Each row is a point on a landscape with many valleys, with its height.
From any point a ball rolls to the lowest of the 2 points nearest to it. It stops when none of these is lower. Distance is the straight distance between rows; heights are no part of it.
q368 height 0.26: 5,-9,1,40,-8,-3,-18,-17,3,-2,13,22,-2,9,16,19,5,-10,-6,8,26,9,1,16,31,2,10,-15
q96 height 3.51: 14,-10,5,-4,10,45,12,-11,-12,-18,-18,-5,6,-11,-18,-38,15,45,-6,-12,1,14,16,-22,23,2,22,0
q849 height 4.93: 2,-13,5,-1,47,5,-1,-37,-14,-1,24,-15,57,-5,4,-58,-19,1,-7,6,-23,-37,3,-12,-8,24,-35,-11
q318 height 3.12: 7,10,-25,-3,-31,2,33,24,25,-5,-30,18,-14,-1,-15,54,6,10,25,-11,14,24,7,-15,-19,-23,-5,-14
q501 height 3.03: -7,-8,-5,4,19,-15,22,-24,22,-5,-1,16,25,19,31,-9,23,1,-2,-7,17,19,-5,5,4,-6,-28,-4
q10 height 5.63: -16,4,-2,39,2,21,3,1,-27,26,23,-9,15,-30,-4,23,7,-10,-11,12,49,25,32,-16,-1,-6,26,4
q809 height 1.94: 39,-1,1,1,-67,-44,-8,32,28,-16,-9,45,-18,57,-7,47,14,3,8,-16,24,-11,-25,33,-24,-20,-4,-15
q443 height 3.87: -8,-8,28,-4,30,-5,2,-19,0,-2,7,1,25,8,11,-47,24,32,-22,-9,22,17,6,-5,-2,7,-8,-1
q876 height 1.49: 17,-6,9,1,-3,55,-8,-11,-25,-13,26,-22,3,-24,-25,-30,-12,11,-6,22,-3,-23,42,-25,36,20,27,25
q820 height 4.40: 8,-7,5,1,-17,-52,-31,2,18,-11,0,37,-17,56,17,-4,12,-3,-20,-12,9,-13,-35,43,9,-6,-8,-8
q971 height 3.35: 21,-15,10,-17,-9,49,3,-5,-6,-27,-12,-14,-7,-11,-35,-58,-3,51,-7,-4,-18,-11,29,-23,17,5,21,20
q349 height 5.45: -14,4,26,-48,20,-29,-31,20,-21,1,10,-29,-3,-6,-18,-59,-20,12,-23,-1,-55,-43,-12,-1,-30,20,1,33
q887 height 5.51: -6,1,-8,25,9,37,1,-2,-49,30,23,-19,30,-31,-21,13,1,-2,-22,7,41,18,22,-21,12,-3,44,2
q575 height 5.02: -2,15,31,-22,24,-22,12,5,12,6,-20,12,-2,24,7,-32,12,30,-21,-24,1,20,-15,-5,-17,1,-20,1
q238 height 6.41: -36,19,13,-16,24,-23,-1,7,7,13,6,0,7,-11,-1,-10,-13,-2,-19,6,1,-5,14,-30,-17,7,-26,27
q76 height 2.63: -15,-2,-11,-6,41,-36,23,-26,14,11,0,13,46,21,27,-23,12,-6,-8,-16,7,8,-12,4,-19,-1,-40,-11
q564 height 2.33: 37,-10,-23,11,-67,-23,-15,17,40,-24,4,46,-8,35,2,52,13,-18,19,4,32,-17,-19,30,-12,-16,3,-18
q659 height 5.92: -40,0,19,17,19,-38,-7,2,1,21,28,-2,21,-8,15,-3,1,-1,-22,11,48,18,32,-6,-26,-5,-18,5
q855 height 3.32: 30,0,-33,47,-4,29,16,-10,-20,30,12,2,20,-6,18,50,-17,-35,33,14,25,19,8,-6,31,-4,19,-11
q58 height 3.71: 4,-6,20,-4,20,23,14,-14,5,-10,-16,0,9,4,2,-48,31,45,-13,-14,17,22,8,-16,2,3,6,-6
q102 height 0.82: 2,1,-4,26,-25,-30,-18,-2,18,-9,4,34,-14,20,7,28,6,-8,2,1,24,5,-7,20,12,-7,2,-10
q348 height 5.76: -5,-32,29,-25,-29,-10,-27,12,-4,-22,-4,-14,-48,-1,24,-7,30,-5,11,-13,-33,-13,-38,55,-9,2,31,10
q259 height 0.60: -15,7,1,10,-13,-32,-8,-1,33,6,4,25,-11,13,8,21,-2,-8,1,0,18,9,7,0,-17,1,-17,-6
q84 height 5.16: -13,0,-28,-10,10,29,24,7,-53,25,-11,-30,34,-25,-32,12,23,22,-20,-22,20,48,-8,-6,-7,-29,44,-8
q847 height 1.53: 8,12,-46,10,-29,30,8,13,-6,11,-21,1,-11,-26,-26,63,-20,-21,25,3,-4,9,-8,-16,5,-13,21,-6
q140 height 1.45: 13,6,3,19,-50,-40,-16,22,15,-7,-9,37,-23,35,-12,46,1,9,4,-11,19,6,-13,27,-9,-20,8,-15
q431 height 3.30: -25,2,32,-26,-23,-13,-24,25,-14,-16,2,-21,-48,-5,-6,-7,6,8,-3,1,-47,-13,-9,23,1,0,24,39
q468 height 3.86: 4,3,2,2,-20,15,-13,5,8,-15,-18,4,-37,-6,-7,14,15,-5,15,4,-16,-4,-24,17,14,5,19,-1
q840 height 5.78: -33,4,14,20,8,-3,7,8,-4,20,21,-13,15,-22,4,8,23,2,-16,15,58,29,37,-9,-25,-5,7,9
q836 height 4.70: -16,-9,8,23,45,-17,-4,-33,-21,15,43,-5,59,-4,24,-23,-28,-36,-10,15,5,-29,9,-1,-7,19,-41,-28
q581 height 3.09: -13,7,33,3,8,6,-33,-5,10,0,3,0,-22,-9,-4,-22,3,-4,-20,18,17,-14,8,-5,0,26,6,-4
q148 height 4.21: 0,-4,15,3,8,-36,-21,-14,14,-11,3,21,-2,35,16,-19,9,8,-15,-9,-2,-1,-21,20,16,1,-11,-4
q766 height 5.17: 30,-14,-21,4,-12,24,4,-10,26,-22,-6,0,-17,5,41,5,13,-37,36,20,-18,-18,-32,28,35,10,-1,3
q755 height 4.45: -20,0,-12,11,21,-21,-5,-26,15,11,20,3,21,0,27,-1,-29,-47,10,20,-12,-25,-1,2,-3,14,-39,-6
q475 height 2.89: -1,0,21,16,12,30,-12,-18,2,-1,12,-2,-2,-15,0,-16,7,-3,-12,15,27,-5,20,-14,13,22,6,-6
q129 height 4.84: 4,15,37,-6,0,-12,-4,8,5,-1,-17,17,-21,27,-6,-20,16,31,-18,-20,2,15,-13,6,0,3,0,0
q255 height 5.21: 7,21,28,-23,-22,-59,-11,31,27,23,-1,16,-28,54,-3,9,-23,-9,-11,-26,-11,-12,-22,25,-58,-2,-28,-16
q245 height 5.40: -16,11,21,-25,45,-31,-2,-5,-10,14,4,-5,33,1,-4,-48,-4,19,-27,-11,-6,-6,-1,-19,-23,14,-26,10
q549 height 4.49: -10,-5,-56,-1,-3,26,28,10,-33,38,-8,-31,37,-29,-18,43,11,-4,2,-9,36,55,-8,-3,-28,-33,29,-20
q342 height 3.16: -1,28,34,-10,-29,-11,-7,27,13,3,-28,8,-51,21,-20,18,9,10,-1,-11,-12,1,-12,13,-25,0,-2,0
q311 height 4.07: 4,-8,-59,21,1,32,33,0,-33,44,9,-26,42,-27,2,46,2,-21,18,1,38,52,1,-1,-8,-28,28,-18
q135 height 2.41: 29,-11,-11,14,22,73,27,-17,-17,1,-8,-16,14,-16,3,-17,15,5,7,0,20,14,18,-21,29,7,18,-23
q871 height 3.49: 21,6,-12,6,-14,43,-12,1,-13,-6,-29,2,-20,-15,-26,16,8,-1,8,-3,-10,-2,-27,6,24,3,38,-16
q266 height 1.24: -5,-9,6,38,22,-3,17,-31,-6,3,41,1,33,7,44,3,7,-18,5,10,28,22,20,6,25,-6,-22,-4
q52 height 4.97: 8,-8,-24,-8,1,12,10,-8,33,-19,-16,0,-17,0,31,3,3,-28,29,14,-26,-15,-23,10,23,8,-21,5
q422 height 2.51: 32,-10,-1,14,2,48,-2,-22,-8,-16,13,-12,-1,-4,9,-18,-5,-4,22,15,-21,-11,12,1,51,16,16,2
q409 height 2.64: 12,2,6,16,20,63,11,-15,-18,2,8,-16,10,-23,-4,-16,8,2,-4,14,23,3,29,-29,23,17,20,-5
q525 height 6.29: -29,18,24,-23,24,-5,11,18,1,11,-5,-9,-3,-14,-8,-15,11,15,-29,1,25,8,21,-34,-22,6,-15,29
q197 height 5.57: 4,-38,2,-15,-36,0,-17,10,-1,-26,-4,-14,-42,-14,31,17,34,-21,26,-4,-26,-10,-45,56,4,-1,34,15
q650 height 4.62: 15,13,28,-6,-18,-35,-13,13,12,-6,-19,29,-28,48,1,-4,16,17,-13,-23,-3,5,-35,30,3,-3,-1,-2
q571 height 3.26: 10,-14,-54,-7,11,32,49,20,-22,3,-48,-8,13,-25,-10,23,24,11,3,-30,20,46,-15,-10,5,-36,16,-37
q118 height 3.24: 23,0,-8,10,-3,62,-9,-14,-18,0,-19,-7,-9,-18,-27,-3,4,3,1,3,3,-2,-9,-8,25,15,41,-20
q167 height 3.96: -18,10,-27,-3,29,-48,4,-17,18,22,-3,19,39,13,9,-1,-20,-29,3,-4,-18,-17,-11,2,-33,5,-37,-13
q247 height 3.67: -21,3,23,-11,-32,-39,-26,28,1,-8,-1,-5,-48,5,4,17,-4,-4,5,-1,-35,-5,-15,31,-8,-8,7,21
q308 height 3.56: -18,16,-16,23,-15,-4,7,13,-18,17,-4,12,1,-14,-23,50,0,9,-1,-6,23,34,15,-15,-4,-21,23,8
q972 height 5.91: -11,-22,27,-24,-12,-6,-38,0,4,-18,6,-19,-39,-1,19,-30,15,-8,1,4,-32,-24,-29,43,-6,16,22,4
q719 height 1.40: 32,0,-24,10,-8,37,17,-2,14,-12,-42,17,-13,0,-9,19,27,0,10,-9,20,6,-29,1,15,-1,11,-29
q850 height 4.16: 11,-20,12,14,21,31,19,-29,-18,-16,34,-15,35,-7,13,-32,5,24,2,1,5,13,40,-15,36,4,-6,10
q11 height 4.30: 9,-19,-11,11,21,43,36,-16,-31,-12,12,-25,35,-21,6,-22,14,26,6,-3,11,30,39,-15,36,-14,16,7
q465 height 2.70: 6,-14,3,7,7,18,-12,-21,-11,-17,40,-24,1,-7,29,-18,-24,-20,24,24,-39,-22,19,6,47,13,-2,26
q641 height 2.05: 7,16,4,-7,-9,24,24,12,3,-11,-52,13,-26,5,-17,7,23,26,-1,-20,2,18,-17,-8,3,-10,9,-12
q230 height 3.13: 5,-1,25,-30,3,17,-6,3,1,-27,-14,-10,-15,1,-20,-57,0,50,-9,-7,-36,-9,8,-18,9,9,2,29
q506 height 4.06: 36,-1,-37,3,-30,0,31,15,6,-11,-41,28,10,7,-19,54,24,12,14,-25,26,26,-32,6,-1,-27,3,-25
q18 height 6.03: -1,-11,26,-12,-5,23,-36,-10,11,-19,1,-16,-29,-2,5,-41,12,2,-2,9,-22,-26,-13,16,5,25,18,1
q614 height 4.04: -3,-22,10,-14,27,18,22,-19,-12,-19,21,-20,36,-11,-1,-53,0,39,-7,-2,-6,7,43,-28,22,-1,-22,30
q290 height 3.65: 14,-6,-46,43,-10,18,22,-5,-27,39,19,0,35,-18,11,61,-12,-24,28,4,38,41,11,-6,8,-20,25,-8
q924 height 6.16: -36,13,14,-16,23,-10,27,12,13,18,-6,-11,7,-13,6,-12,19,8,-17,2,41,24,27,-21,-40,0,-21,13
q523 height 4.05: -2,-4,23,1,26,-24,-11,-23,5,-1,8,13,18,26,16,-37,13,20,-22,-15,5,4,-8,8,4,7,-16,-7
q83 height 2.73: 6,-1,-48,0,7,42,44,17,-7,7,-42,-6,-1,-27,-12,33,11,0,5,-14,21,32,4,-24,5,-20,12,-25
q857 height 6.51: -32,13,-1,-8,19,-6,11,0,1,0,10,-6,1,-20,5,-2,-10,-3,-9,15,-4,-1,28,-34,9,1,-24,38
q232 height 4.35: 40,4,-43,10,-44,0,17,14,19,-18,-29,34,-2,2,-15,61,11,-9,27,-7,17,4,-29,9,4,-21,7,-16
q877 height 2.66: -14,28,40,-6,-10,-38,5,30,3,19,-3,15,-25,20,-11,15,-6,18,-19,-21,11,27,13,-4,-29,-10,-10,15
q77 height 5.87: -43,-4,-2,-5,3,-65,-49,12,-9,12,28,-14,-11,-13,15,-5,-45,-33,-7,21,-29,-36,0,22,-24,-4,-7,8
q195 height 6.61: -25,3,-5,-11,38,5,26,-12,-2,-3,14,-16,24,-23,15,-20,-17,-9,-3,15,-14,-10,28,-38,17,-1,-38,29
q97 height 1.54: -12,2,-23,4,-40,5,-10,15,27,-4,8,-3,-38,-19,14,41,-15,-39,35,24,-14,-12,5,7,-8,2,5,16
q28 height 5.03: 6,-18,2,-16,33,9,-14,-34,-4,-12,20,-21,28,-4,7,-65,-18,3,3,10,-47,-40,-3,2,0,26,-24,-1
q710 height 1.92: 37,-10,-31,35,-9,15,-6,-16,-27,3,1,20,24,3,-6,38,1,-9,6,-8,18,19,-30,15,44,-10,32,-16
q495 height 3.61: -5,15,-24,-25,8,-55,3,2,31,22,-15,25,19,28,0,4,-17,-21,4,-13,-22,-19,-21,12,-57,7,-34,-18
q37 height 2.71: 33,-9,-14,-3,-77,-15,-12,25,39,-29,-9,24,-28,21,-8,58,13,-17,32,5,10,-21,-26,30,-34,-12,10,-19
q603 height 5.18: -13,-8,8,-25,20,-4,-27,-16,3,-6,10,-20,1,-7,10,-47,-10,-7,-1,12,-49,-35,-15,6,-3,22,-11,11
q261 height 5.54: -14,7,-4,-17,3,-34,8,-2,49,21,-5,20,14,29,6,4,-3,-15,-1,-9,25,-1,1,-6,-61,8,-35,-22
q336 height 1.72: 34,-15,8,21,-6,53,-20,-15,-38,-1,40,-26,5,-11,-14,-16,-25,-6,9,25,-9,-23,42,-6,46,21,37,11
q900 height 3.02: -14,15,-28,10,-35,-5,23,25,-19,24,-8,4,6,-11,-37,69,-7,15,7,-17,21,42,15,-19,-39,-35,23,-1
q427 height 2.76: -11,-3,15,10,-36,-22,-42,13,21,-3,3,8,-52,6,3,18,-2,-21,-5,15,12,-18,-8,35,-16,3,16,-22
q456 height 2.65: 28,-24,15,18,-9,13,-29,-30,-4,-29,13,12,1,18,1,-34,8,21,-2,-2,-9,-9,-3,23,46,10,24,-9
q408 height 5.70: -23,6,3,-9,18,-12,2,-13,36,16,-5,6,6,2,8,-5,-4,-18,-7,7,15,-4,5,-15,-35,19,-35,-11
q733 height 5.86: -30,2,8,-13,26,-62,-48,8,-20,10,25,-10,7,-8,3,-27,-40,-17,-21,13,-39,-41,-4,17,-12,5,-6,8
q323 height 4.09: 40,-8,-61,9,-47,2,33,16,13,-4,-17,25,29,-5,-18,79,-4,-3,36,-14,29,23,-16,-11,-20,-37,8,-29
q991 height 4.23: -15,5,-19,2,44,-30,2,-25,-6,15,10,3,46,-4,9,-17,-22,-32,2,7,-36,-33,-11,2,-14,15,-35,-11
q223 height 2.62: 1,3,-15,-16,4,-5,25,-4,44,-8,-33,20,-5,17,18,1,15,-3,8,-6,9,8,-15,-3,-12,-1,-33,-13
q105 height 6.75: -10,-7,2,-32,35,-1,-6,-9,-13,-8,20,-28,31,-19,-16,-58,-27,9,-13,14,-39,-48,15,-30,-3,23,-28,32
q306 height 6.13: 13,-15,27,-3,-7,42,-35,-13,-5,-20,15,-20,-16,-15,-16,-47,-2,11,-4,19,-13,-26,18,2,20,29,26,8
q844 height 4.94: -12,7,0,-21,18,26,27,7,13,-17,-30,-4,-19,-11,-1,-24,8,18,-6,-3,-8,7,11,-31,12,0,-9,9
q47 height 5.75: -38,-2,23,9,18,-44,-48,10,-16,7,40,-14,-4,-16,7,-19,-42,-16,-27,31,6,-39,22,-5,2,5,-14,15
q967 height 1.38: -12,10,-17,-2,14,45,31,10,-19,10,-19,-12,-2,-30,-22,10,15,10,-14,2,29,17,24,-35,4,-6,22,5
q843 height 0.54: 13,10,-36,14,-36,30,0,13,11,6,-8,-4,-28,-27,-5,53,-12,-36,37,20,-11,-4,-5,1,9,-1,22,2
q626 height 3.05: -17,12,32,3,-15,-15,-39,13,15,5,-2,4,-44,7,-9,0,-3,-8,-18,11,14,-15,2,11,-19,15,6,-15
q401 height 3.00: 26,4,-20,14,6,68,0,-13,-29,22,-6,-12,7,-21,-22,17,-9,-16,1,7,15,4,-4,-18,22,15,40,-21
q800 height 3.70: 24,-8,-47,-4,-7,17,45,18,-7,-5,-51,12,12,-7,-15,38,27,14,8,-32,24,38,-27,-1,3,-37,9,-33
q115 height 5.39: -1,15,13,-20,-13,-49,-1,12,40,18,-4,25,-7,44,2,10,-12,-3,-8,-21,11,2,-8,5,-57,4,-30,-20
q740 height 5.80: -43,-4,10,8,-4,-44,-50,14,-6,2,35,-17,-29,-19,14,-4,-40,-25,-15,30,-11,-33,17,11,2,-4,-2,19
q834 height 5.52: -14,-4,24,-23,52,-20,-12,-1,-19,13,19,-18,46,-13,-16,-55,-13,20,-31,3,-1,-32,8,-29,-26,25,-30,13
q303 height 3.68: 15,0,9,-28,-62,-25,-2,34,36,-17,-21,3,-48,28,1,39,18,-10,30,-6,-21,-17,-31,42,-45,-10,-8,-4
q594 height 3.04: 33,-3,-21,35,8,43,19,-18,-16,8,6,0,17,-3,19,25,0,-21,24,10,16,16,11,-4,44,3,16,-10
q758 height 3.58: 19,33,44,-7,-45,-15,8,45,6,14,-27,2,-53,38,-30,42,0,12,8,-22,-14,6,-7,17,-40,-18,-8,-2
q969 height 6.00: -2,2,-11,18,3,26,23,-10,12,11,-7,6,8,-8,11,18,24,-12,7,3,43,30,17,-6,-8,1,5,-19
q729 height 4.61: -5,-2,-7,11,24,6,8,-28,16,-1,18,-1,16,4,36,-8,-14,-32,15,19,-10,-11,4,-6,23,13,-33,1
q862 height 1.46: 36,-2,-35,27,-31,5,-9,1,-13,-1,-15,24,6,-4,-18,52,0,-14,18,-5,8,8,-44,20,29,-12,27,-16
q622 height 4.22: -19,12,7,-9,4,-65,-29,5,15,9,3,14,-11,20,8,0,-22,-16,-6,-5,-27,-13,-17,25,-20,1,-20,-1
q629 height 2.29: 4,19,-9,14,-52,-15,10,33,-9,15,-19,15,-11,8,-46,75,-9,20,15,-20,6,28,4,-9,-36,-33,14,-8
q823 height 2.95: 1,-12,0,16,-8,9,-25,-6,-5,-14,27,-11,-19,-10,22,4,-12,-24,20,23,-31,-13,4,19,45,5,20,20
q170 height 2.26: 23,-12,-11,30,2,20,-1,-22,-27,-1,4,14,24,4,-8,8,15,18,-1,-13,18,27,-7,11,40,-8,36,-12
q75 height 5.30: -25,-6,20,-34,12,-19,-39,6,-8,-4,14,-27,-14,-11,0,-43,-11,-4,-13,13,-44,-38,-9,9,-15,22,1,25
q623 height 2.25: 5,-16,8,7,36,9,18,-44,-14,-13,41,-12,47,4,26,-38,-19,0,6,7,-21,-10,20,-12,26,9,-40,4
q678 height 5.60: -21,19,38,-39,15,-31,-23,30,-14,6,9,-17,-13,-5,-21,-38,-20,13,-32,3,-30,-33,3,-16,-14,15,-9,44
q463 height 3.85: -9,-15,0,-25,44,-2,30,-14,-3,-15,-5,-12,32,-3,16,-53,5,36,-8,-14,-18,11,17,-27,9,-8,-30,14
q293 height 4.48: -18,15,11,-15,7,-27,-13,0,21,0,-7,8,-17,8,4,-8,-6,-4,-5,0,-19,-6,-11,6,-11,10,-18,7
q725 height 1.61: -8,-18,-1,27,29,-6,28,-42,2,5,40,3,50,24,52,-10,8,-29,1,5,28,8,4,14,7,2,-40,-17
q903 height 2.58: 8,-21,-2,-13,-18,38,-15,-2,-16,-26,6,-24,-21,-23,-5,-14,1,5,22,10,-48,-16,5,15,39,7,44,30
q794 height 1.21: -1,-3,18,-16,6,37,1,-1,-14,-17,17,-21,3,-22,-27,-37,-4,24,-21,16,0,-25,36,-37,21,16,9,40
q521 height 5.38: -5,2,-17,7,12,44,9,-5,-46,25,-1,-17,29,-31,-31,17,8,9,-20,-9,28,32,3,-19,1,-7,43,-10
q109 height 2.74: 3,9,34,-45,11,-3,-10,10,2,-10,-21,-14,-22,13,-10,-64,-5,36,-13,-14,-50,-16,-20,-2,-15,13,-5,22
q127 height 5.35: 15,-24,-15,-7,-28,3,-11,-2,23,-23,-4,-5,-31,-5,37,14,22,-35,34,12,-23,-17,-40,47,16,5,11,10
q61 height 2.06: 20,1,-21,-3,-16,10,28,3,38,-16,-42,27,-16,15,5,18,30,4,12,-13,22,11,-19,1,-1,-8,-12,-20
q612 height 2.32: -17,23,41,-4,-5,-47,-25,25,-4,8,6,11,-29,17,-8,0,-16,13,-24,-8,-7,7,6,6,-3,-5,-4,16
q807 height 5.68: -21,-9,27,6,21,-16,-42,-10,-11,-3,40,-14,7,-14,5,-27,-28,-7,-20,24,-2,-32,22,-8,15,17,-14,10
q116 height 4.86: -24,4,-44,-6,6,31,33,18,-42,31,-9,-39,27,-35,-23,23,26,4,-15,-4,34,47,10,-7,-24,-31,37,-5
q203 height 2.72: 29,-5,-27,11,23,70,23,-14,-36,25,-11,-21,21,-25,-8,7,2,-8,3,-1,27,21,5,-23,20,5,32,-25
q49 height 1.95: -11,-15,3,15,44,-6,30,-42,-17,2,43,-13,64,5,40,-24,-7,-16,3,2,1,2,9,0,6,2,-49,-10
q617 height 4.58: -10,-6,-2,21,31,-13,-11,-32,-6,13,38,-7,34,6,31,-14,-38,-58,5,22,-12,-42,-2,11,-1,21,-37,-24
q757 height 2.49: 9,-11,8,8,21,20,10,-30,-15,-16,46,-22,24,-3,24,-24,-31,-10,19,19,-30,-13,35,-16,44,10,-25,23
q572 height 1.99: -25,14,37,-7,-2,-28,-33,20,-10,-5,9,-2,-33,-1,-13,-14,-14,15,-25,6,-17,-9,10,-1,8,3,7,30
q679 height 4.73: -9,7,9,-18,15,10,0,-7,19,-13,-18,-1,-14,-4,6,-29,6,10,0,4,-21,-8,-4,-13,7,13,-14,9
q395 height 3.37: -7,-11,-10,-2,28,7,39,-12,8,-13,-11,0,20,-1,25,-17,27,21,2,-9,10,30,11,-10,20,-15,-17,5
q760 height 2.67: 1,21,13,-5,-20,0,12,16,20,-1,-36,16,-34,12,-14,18,16,12,1,-11,6,12,-8,-2,-17,-1,-5,-8
q284 height 3.18: -3,12,-14,-27,3,-31,8,-2,43,4,-25,18,-5,26,12,-6,0,-15,8,-8,-14,-14,-30,10,-33,9,-36,-13
q874 height 5.74: -24,17,23,-25,28,-57,-31,16,-16,15,13,-6,4,2,-12,-28,-29,5,-27,-2,-36,-24,-4,-4,-16,7,-14,25
q412 height 4.34: 42,-4,-44,15,-61,-16,14,17,24,-17,-7,40,15,14,-14,74,3,0,38,-6,25,10,-18,3,-15,-31,9,-15
q503 height 3.69: 10,-6,-50,3,-28,9,47,23,17,0,-21,8,16,-11,-5,62,11,5,29,-17,31,40,10,-14,-21,-36,5,-22
q40 height 2.00: 19,-4,-19,7,12,51,27,-6,2,-8,-37,2,-3,-11,-3,-6,24,12,6,-6,14,17,-5,-17,21,1,13,-22
q272 height 4.82: -12,-10,14,6,57,-14,2,-30,-26,11,34,-15,69,-8,10,-46,-9,-3,-20,5,5,-23,10,-10,-19,18,-37,-17
q66 height 5.62: -13,-8,27,-4,33,-11,-26,-16,-11,-2,30,-10,26,-9,-3,-45,-14,9,-25,13,3,-26,18,-17,-1,23,-22,9
q56 height 6.69: -14,-8,1,-22,38,10,15,-14,-13,-13,28,-28,34,-21,-3,-42,-24,7,-12,16,-18,-30,29,-42,13,11,-35,40
q411 height 2.11: -12,-1,-32,0,15,40,49,14,-3,7,-30,-13,0,-28,-1,13,26,1,-1,-6,36,35,25,-22,-6,-18,7,-16
q484 height 3.38: -23,10,5,25,-25,-26,-32,14,-2,2,13,10,-33,-8,-2,30,-19,-8,0,14,-1,-3,14,4,10,-9,16,14
q989 height 2.48: 26,-22,11,26,1,26,-17,-30,-18,-14,15,13,19,7,-8,-21,13,26,-6,-4,13,11,6,9,42,4,32,-16
q529 height 2.88: 11,-28,24,-1,-11,-17,-43,-17,-3,-32,17,4,-10,21,5,-43,-3,24,-3,-2,-32,-17,-9,37,37,3,21,5
q421 height 2.23: 35,-17,-15,3,-11,62,-6,-13,-25,-16,1,-19,-2,-15,-18,-12,-12,8,24,6,-36,-9,4,5,53,7,44,8
q548 height 1.60: 4,6,5,-20,40,-20,-7,-19,4,8,-14,8,25,21,3,-57,-1,10,-19,-13,-29,-24,-29,-2,-26,18,-20,-14
q278 height 6.02: -39,10,22,-7,14,-41,9,16,12,30,13,-5,16,-3,8,-1,7,3,-21,0,42,25,30,-12,-50,-3,-21,14
q916 height 1.39: -7,17,2,7,-29,-31,10,17,22,4,-3,26,-13,18,-7,43,-1,12,6,-13,20,27,15,-3,-28,-17,-5,-3
q359 height 2.13: -6,0,-12,-8,57,-23,16,-30,-1,15,-15,9,53,14,8,-46,6,2,-15,-15,-14,-17,-22,-3,-28,13,-34,-22
q4 height 5.01: 18,27,41,-17,-6,-51,-2,23,15,23,-6,22,-27,58,2,-4,-7,9,-22,-37,1,9,-26,24,-33,-9,-25,-6
q731 height 2.36: 7,16,-36,2,-31,19,23,23,-6,5,-36,9,-12,-16,-39,65,-8,5,15,-10,1,19,-13,-16,-12,-23,12,-15
q45 height 1.97: 45,-14,-12,15,-5,62,-14,-20,-43,7,15,-22,12,-10,-20,-1,-27,-6,18,12,-20,-9,9,-1,51,15,50,-2
q164 height 2.98: 20,31,20,5,-50,-12,13,41,-14,17,-31,8,-31,27,-50,68,-6,22,11,-25,-7,17,-3,5,-37,-30,6,-7
q615 height 2.43: 8,-6,-10,23,-54,-16,-35,11,22,-4,4,20,-39,10,-1,43,-4,-21,15,13,18,-12,-10,33,-11,-7,21,-25
q590 height 1.98: 26,-1,-27,29,-51,-6,-24,11,-1,-1,-7,20,-16,3,-18,59,-4,-18,17,3,15,-4,-31,26,4,-10,31,-25
q248 height 4.83: 17,20,48,-14,-18,-45,-11,29,8,7,-14,13,-41,51,-1,-7,-2,10,-15,-27,-20,-2,-39,36,-17,-6,-12,4
q978 height 4.17: 5,1,2,-10,-46,-4,-7,22,20,-17,-22,2,-48,3,0,33,20,-13,24,1,-19,-8,-31,34,-14,-4,11,1
q686 height 2.12: -20,22,17,0,-7,-27,23,22,6,14,-6,11,-7,5,-4,24,13,22,-6,-15,23,43,21,-7,-22,-18,-5,13
q217 height 3.63: -11,-19,-16,-17,40,18,48,-7,3,-18,-13,-16,18,-11,25,-37,12,21,-2,-8,-6,21,28,-28,21,-16,-28,5
q356 height 5.14: -17,20,8,-25,9,22,30,28,-1,-6,-40,-9,-31,-10,-18,-8,13,22,-17,-9,0,10,17,-37,-5,-6,-3,12
q452 height 3.98: -10,1,8,-5,-29,-59,-27,14,22,-5,2,15,-32,28,15,17,-10,-12,5,-2,-17,-12,-22,37,-17,-6,-9,1
q51 height 3.64: -22,16,-11,34,-20,-10,-12,9,-10,10,15,15,-11,-18,-10,45,-13,-4,1,12,14,17,25,-17,12,-15,17,21
q451 height 5.22: -8,17,19,-23,40,-42,11,4,5,25,-12,10,15,21,5,-34,-2,14,-23,-27,-7,9,-14,-7,-34,6,-29,2
q535 height 4.76: 13,-13,-16,1,20,15,13,-28,20,-15,6,-6,6,8,44,-17,-7,-31,25,16,-30,-18,-15,5,35,12,-32,1
q177 height 2.22: 3,14,24,-37,26,-26,-15,5,-3,7,-14,-5,-1,16,-5,-59,-13,15,-18,-17,-50,-23,-32,6,-26,16,-12,6
q353 height 3.17: -18,0,0,24,-16,-6,-32,5,-2,-5,24,-4,-27,-17,13,18,-18,-26,7,27,-14,-13,13,9,26,1,17,19
q360 height 2.75: 24,-5,-7,24,5,32,4,-21,5,-9,7,2,-3,-1,22,3,3,-16,20,14,-1,-2,1,3,44,12,5,-4
q751 height 1.57: -15,6,31,-13,6,5,-21,7,-10,-14,14,-13,-12,-11,-21,-30,-5,24,-23,12,-10,-19,20,-23,15,15,10,37
q737 height 0.75: 4,-11,-10,48,1,1,2,-22,-1,9,27,16,16,5,29,27,8,-19,10,9,39,21,16,9,22,-7,3,-13
q637 height 5.85: -22,6,0,2,13,16,18,-9,31,16,-1,2,3,-12,14,7,12,-18,-1,11,41,12,27,-17,-24,12,-20,-10
q510 height 3.19: 22,2,-8,-20,-68,-10,8,30,47,-26,-22,11,-37,20,-7,52,13,-5,40,1,-10,-16,-20,18,-40,-11,-4,-15
q146 height 2.94: -11,-12,17,-19,-23,15,-21,14,-19,-21,0,-22,-37,-17,-11,-8,7,9,9,4,-47,-12,-5,20,20,1,43,33
q198 height 0.73: -9,9,4,-6,11,41,17,9,-21,-6,-2,-15,-3,-29,-27,-13,10,21,-25,8,15,-3,30,-41,15,3,20,26

Call two points neighbours if one is among the 2 nearest of the other. Go from one point of each pair to the other, from neighbour to neighbour, staying as low as possible. Name the highest point that can't be avoided.
q862 / q719 => q581
q198 / q843 => q353
q548 / q719 => q11
q629 / q862 => q758
q794 / q719 => q51
q259 / q198 => q877
q259 / q368 => q102

Two balls start at each pair of points below. Name the first point that both come to, or write never.
q820 / q293 => never
q850 / q465 => never
q484 / q978 => q368
q857 / q51 => never

Where does a ball stop that starts at each point below?
q844 => q794
q18 => q755
q77 => q650
q303 => q368
q56 => q794
